Each row is a point on a tangle of strands that fork, close into loops and nearly touch. The rows are in no order.
(in the rows, 128 means zero)
Two points are linked if the straight distance between their rows is under 32.6. Some points are linked to none.
j_756: [168  99 147 217 129 120 159 102 129]
j_455: [110  99 118 162 138 118  83 104  85]
j_428: [158 126 119  64 142 121 175 168 150]
j_454: [191  69 115 123 147  86 163 123 105]
j_446: [114  98 105 122 137 127  90 125 100]
j_201: [ 96 124 138 174 131 124  86 106  91]
j_356: [133 139 133 101 135 122 148 157 134]
j_272: [184  74 128 175 135 101 160 101 111]
j_24: [148 114  99  54 140 136 153 152 154]
j_868: [108 145 167 211 128 124 119  99 110]
j_904: [166  95 137 159 142  97 155 113 111]
j_49: [140 118  90  31 127 148 143 123 169]
j_309: [163  67 112 150 143  98 126 104  91]
j_789: [ 99 153 151 154 124 128 112 134 112]
j_903: [124 126 112  88 133 136 124 147 132]
j_755: [132 181 130  52 111 146 167 148 195]
j_761: [ 98 182 141 115 111 146 121 151 148]
j_304: [104 196 143 103 105 149 130 155 166]
j_142: [148  85 119 147 144 103 121 113  95]
j_969: [115  90 114 147 141 117  84 109  85]
j_663: [139 181 131  49 114 143 179 159 193]
j_731: [115 180 124  67 107 156 133 134 182]
j_852: [111 131 107  93 126 146 110 140 136]
j_583: [135  92 126 174 140 110 109  97  90]
j_90: [154 102 125 114 145 103 150 142 113]
j_492: [139 115 142 155 140 106 140 122 107]
j_68: [201  57 112 125 144  82 166 118 102]
j_638: [ 87 169 139 134 114 145  97 141 128]
j_610: [138 145 169 162 134 107 165 132 125]
j_217: [ 94 198 193 180 114 125 141 139 131]
j_768: [130 117 133 136 140 113 128 131 107]
j_364: [110  91  87  95 137 143  83 125 114]
j_997: [ 77 181 164 169 114 135  98 134 116]
j_520: [ 89 124 117 145 128 137  74 122 101]
j_116: [ 99 140  98  80 114 161  91 117 150]
j_195: [124 146 106  58 117 153 134 134 170]
j_487: [145 106 108  85 144 123 137 149 125]
j_174: [106 179 119  73 103 160 119 127 181]
j_145: [111 111  89  74 129 154  96 124 140]
j_324: [108 128  96  73 118 157 101 120 152]
j_848: [156 105 145 189 136 109 149 105 116]
j_190: [181  94 145 227 123 122 172 111 138]
j_160: [191  85 140 196 130 108 181 108 130]
j_695: [ 94 125  99 107 123 152  78 124 123]
j_830: [126 113 122 121 140 117 117 134 108]
j_400: [160 107 149 202 132 114 156 102 120]
j_53: [111 181 135  92 111 148 138 155 165]
j_230: [151  90 136 220 130 122 129  89 109]
j_317: [146 139 134  90 138 118 166 165 140]
j_629: [123 139 132 111 133 125 134 150 127]
j_348: [114 159 142 115 125 132 134 155 135]
j_686: [ 90 123 107 125 127 145  72 124 108]
j_877: [101 129 105 100 123 149  95 133 130]
j_687: [ 90 173 116  90 101 167  87 116 164]
j_212: [164  71 121 185 137 107 129  89  97]
j_163: [165  70 118 167 141 100 133  97  93]
j_442: [ 85 207 173 156 107 137 120 151 135]
j_170: [ 90 121 125 156 130 131  75 117  92]
j_137: [105 160 179 208 125 122 131 110 118]
j_275: [113  91  94 109 138 134  82 124 104]
j_989: [ 86 156 125 125 115 150  87 135 126]
j_267: [179  84 136 191 132 106 166 103 118]
j_958: [ 93 201 185 164 110 128 139 150 134]
j_685: [177  81 122 130 147  91 161 123 107]
j_509: [122 180 136  81 115 144 155 160 170]
j_843: [ 80 156 116 120 109 156  77 128 130]
j_65: [133 120 148 168 138 109 137 115 107]
j_782: [123 187 131  58 104 151 151 141 191]
j_121: [138  92 131 188 137 111 116  92  96]
j_759: [195  60 116 173 133 100 164 100 111]
j_503: [144 164 137  66 123 135 182 173 170]
j_924: [132 114 106  83 137 132 129 147 132]
j_779: [157 110 106  62 142 124 162 160 143]
j_747: [ 94 164 173 188 120 125 118 118 112]
j_108: [126  99  99  96 140 130 108 136 115]
j_246: [184 139 162 101 145  89 219 169 145]
j_738: [142  96 136 204 135 115 122  90 102]
j_580: [111 130 154 194 131 118 113 102 102]
j_658: [178  89 131 147 144  94 163 118 112]
j_968: [157  97 139 175 138 106 143 105 106]
j_824: [ 87 203 157 137 101 147 116 153 144]
j_820: [192  89 141 218 122 119 183 116 141]
j_815: [ 83 172 171 187 118 130 106 122 110]
j_972: [147 111  93  38 138 142 153 142 165]
j_795: [136  91 122 154 142 107 112 109  93]
j_981: [ 84 162 114 105 106 165  81 122 149]
j_422: [ 99 180 118  79  99 164 103 115 179]
j_859: [154 101 105  74 147 118 147 153 131]
j_646: [ 81 178 150 150 111 141  98 140 123]
j_221: [106 124 144 180 134 118 102 105  95]
j_457: [131 115  90  40 127 151 130 120 164]
j_46: [102 168 138 114 116 142 121 152 140]
j_420: [118 105 116 129 140 123  98 128  99]
j_146: [ 89 195 146 124 105 151 111 149 149]
j_161: [157 133 130  75 141 117 182 172 148]
j_621: [126 116  92  58 128 151 122 131 151]
j_590: [114  99  85  84 134 149  90 123 123]

How many points has the smallest loop of links through each point below? Write none if it is on no loop.
j_145: none
j_267: none
j_824: none

A piece is all that can be reached along the links. How many separate loops has the piece of each point below (a circle has one, a figure eight two, a Y none), and how many tips (points with one link)?
j_747: loops 0, tips 4
j_738: loops 0, tips 2
j_267: loops 0, tips 2
j_590: loops 0, tips 2
j_969: loops 0, tips 2

A fork is a point with three links, a tip a point with one. Leave the first point through the second and follow the links. Name the first fork or tip that comes.
j_877; j_852: j_779
j_190; j_820: j_759
j_830; j_768: j_65
j_420; j_446: j_116
j_442; j_824: j_761
j_422; j_174: j_663
